Each scene shows the same named points in several views. A view is turned or mirrored, and shifted as a whole, has a little noise and may leave points out.
(in the rows, 100 means zero)

Scene 1
View 1
(11): 116, 90, 134, 89, 103, 105, 77, 83, 71, 93, 116, 89, 121, 105, 94, 75, 105, 116, 90, 105, 103, 81
(93): 99, 73, 127, 96, 81, 78, 76, 103, 91, 94, 79, 77, 103, 103, 100, 79, 114, 63, 107, 125, 89, 86
(14): 96, 94, 108, 92, 84, 92, 77, 95, 79, 99, 94, 93, 113, 103, 101, 95, 117, 92, 105, 101, 109, 96
(207): 114, 102, 95, 89, 99, 106, 97, 103, 96, 100, 108, 86, 120, 99, 95, 77, 104, 100, 102, 105, 112, 72
(188): 112, 82, 131, 95, 95, 108, 67, 99, 64, 94, 110, 81, 117, 105, 97, 84, 99, 106, 107, 120, 102, 94
(162): 126, 84, 125, 91, 108, 97, 101, 98, 101, 93, 102, 78, 117, 102, 91, 57, 102, 87, 94, 124, 94, 53
(177): 120, 108, 88, 86, 104, 111, 107, 99, 101, 102, 111, 91, 122, 100, 98, 71, 105, 105, 96, 103, 117, 62
(191): 98, 108, 81, 87, 83, 108, 79, 105, 85, 104, 107, 96, 120, 99, 105, 103, 111, 101, 109, 92, 126, 99
(100): 83, 89, 115, 95, 70, 83, 57, 94, 68, 99, 90, 92, 108, 104, 106, 109, 122, 88, 111, 95, 109, 117
(26): 95, 107, 77, 89, 77, 92, 93, 104, 100, 106, 91, 96, 115, 97, 104, 98, 120, 83, 107, 90, 121, 88
(96): 110, 76, 116, 95, 87, 73, 100, 104, 114, 97, 73, 76, 102, 100, 97, 63, 114, 57, 103, 129, 86, 61
(184): 110, 99, 111, 89, 101, 100, 91, 87, 87, 100, 107, 96, 119, 102, 97, 81, 114, 106, 95, 93, 110, 76
View 2
(96): 115, 106, 116, 87, 122, 78, 80, 93, 116, 111, 115, 52, 128, 119, 87, 135, 102, 71, 65, 103, 98, 91
(177): 108, 100, 93, 98, 95, 82, 96, 106, 106, 88, 116, 89, 100, 111, 110, 110, 113, 86, 65, 89, 118, 116
(191): 98, 84, 82, 90, 95, 61, 100, 95, 95, 96, 93, 108, 99, 109, 95, 100, 109, 80, 75, 94, 99, 126
(184): 105, 94, 96, 97, 93, 94, 102, 116, 93, 86, 111, 84, 99, 111, 104, 90, 107, 84, 70, 84, 111, 115
(162): 115, 112, 106, 105, 108, 100, 96, 110, 109, 88, 126, 52, 109, 118, 110, 120, 108, 80, 59, 88, 114, 97
(188): 101, 106, 96, 117, 103, 88, 125, 106, 77, 93, 100, 62, 86, 111, 101, 103, 108, 66, 64, 72, 86, 108
(26): 100, 84, 85, 82, 93, 60, 90, 93, 103, 102, 95, 111, 107, 108, 91, 102, 109, 83, 76, 100, 102, 126
(93): 105, 100, 111, 95, 120, 74, 97, 92, 96, 114, 97, 54, 114, 118, 79, 119, 101, 62, 73, 92, 78, 97
View 3
(11): 94, 104, 112, 100, 101, 120, 90, 89, 128, 85, 103, 102, 112, 116, 96, 82, 117, 80, 78, 102, 99, 48
(100): 110, 115, 113, 89, 117, 117, 82, 82, 97, 113, 101, 92, 88, 96, 141, 83, 138, 87, 103, 131, 75, 56
(177): 97, 99, 110, 84, 118, 100, 98, 91, 124, 100, 108, 104, 104, 137, 82, 95, 110, 81, 90, 92, 85, 87
(191): 98, 109, 118, 81, 128, 99, 98, 89, 114, 117, 103, 98, 88, 127, 109, 90, 118, 84, 112, 114, 65, 91
(14): 106, 105, 108, 87, 115, 108, 91, 85, 109, 109, 99, 97, 98, 120, 116, 88, 128, 86, 94, 112, 84, 75
(188): 102, 103, 112, 91, 104, 123, 90, 78, 135, 95, 91, 105, 117, 120, 115, 75, 123, 93, 79, 112, 102, 60
(207): 95, 99, 115, 87, 117, 102, 100, 92, 129, 101, 104, 104, 106, 137, 86, 96, 111, 83, 91, 92, 84, 84
(184): 96, 103, 113, 96, 115, 107, 92, 94, 115, 95, 111, 98, 103, 120, 89, 94, 116, 76, 90, 96, 85, 68
(93): 127, 85, 83, 85, 113, 105, 89, 72, 99, 110, 87, 101, 118, 133, 123, 90, 137, 94, 74, 109, 107, 87
(162): 107, 83, 95, 94, 108, 107, 98, 85, 122, 88, 100, 107, 126, 143, 77, 93, 116, 81, 66, 81, 111, 81
(96): 128, 73, 70, 84, 121, 86, 98, 82, 88, 110, 97, 102, 115, 150, 96, 106, 132, 83, 74, 87, 106, 113
(26): 105, 104, 111, 80, 133, 91, 98, 91, 105, 118, 108, 96, 88, 129, 105, 98, 122, 80, 110, 107, 70, 98
View 4
(177): 69, 97, 96, 91, 91, 87, 116, 83, 104, 99, 101, 124, 109, 95, 109, 94, 109, 111, 119, 94, 86, 107
(188): 81, 87, 105, 103, 102, 100, 89, 101, 113, 110, 98, 105, 108, 72, 88, 85, 121, 143, 104, 100, 75, 106
(184): 85, 93, 111, 89, 91, 92, 117, 92, 103, 104, 98, 115, 117, 91, 93, 95, 108, 120, 121, 89, 90, 106
(100): 118, 107, 98, 122, 126, 120, 103, 109, 123, 128, 108, 119, 121, 82, 79, 87, 107, 129, 105, 79, 81, 116
(207): 69, 96, 95, 90, 94, 88, 116, 85, 107, 96, 104, 123, 111, 91, 107, 98, 109, 112, 122, 94, 87, 106
(191): 92, 113, 87, 110, 113, 104, 125, 89, 121, 109, 117, 128, 115, 89, 101, 101, 100, 107, 124, 79, 91, 111
(26): 96, 118, 86, 109, 112, 102, 128, 87, 117, 110, 112, 133, 117, 99, 108, 99, 98, 98, 118, 77, 90, 113
(11): 80, 82, 121, 85, 88, 92, 100, 101, 101, 105, 91, 100, 115, 78, 84, 87, 118, 141, 116, 99, 83, 105
(96): 80, 101, 93, 107, 102, 90, 92, 81, 90, 101, 76, 140, 120, 118, 125, 70, 119, 95, 75, 96, 60, 121
(162): 60, 86, 106, 87, 82, 76, 94, 82, 89, 92, 80, 122, 113, 101, 113, 78, 123, 115, 97, 105, 72, 110
(14): 97, 103, 100, 108, 111, 106, 109, 97, 114, 115, 103, 121, 117, 89, 90, 89, 106, 124, 108, 86, 85, 113
(93): 93, 104, 95, 119, 116, 103, 83, 95, 104, 115, 84, 132, 119, 102, 105, 71, 120, 116, 78, 94, 59, 119

In a view up to two points have been moved. Name them for each view, in the order of its rows, or write -.
view 1 -> (177), (191)
view 2 -> -
view 3 -> (100), (96)
view 4 -> -
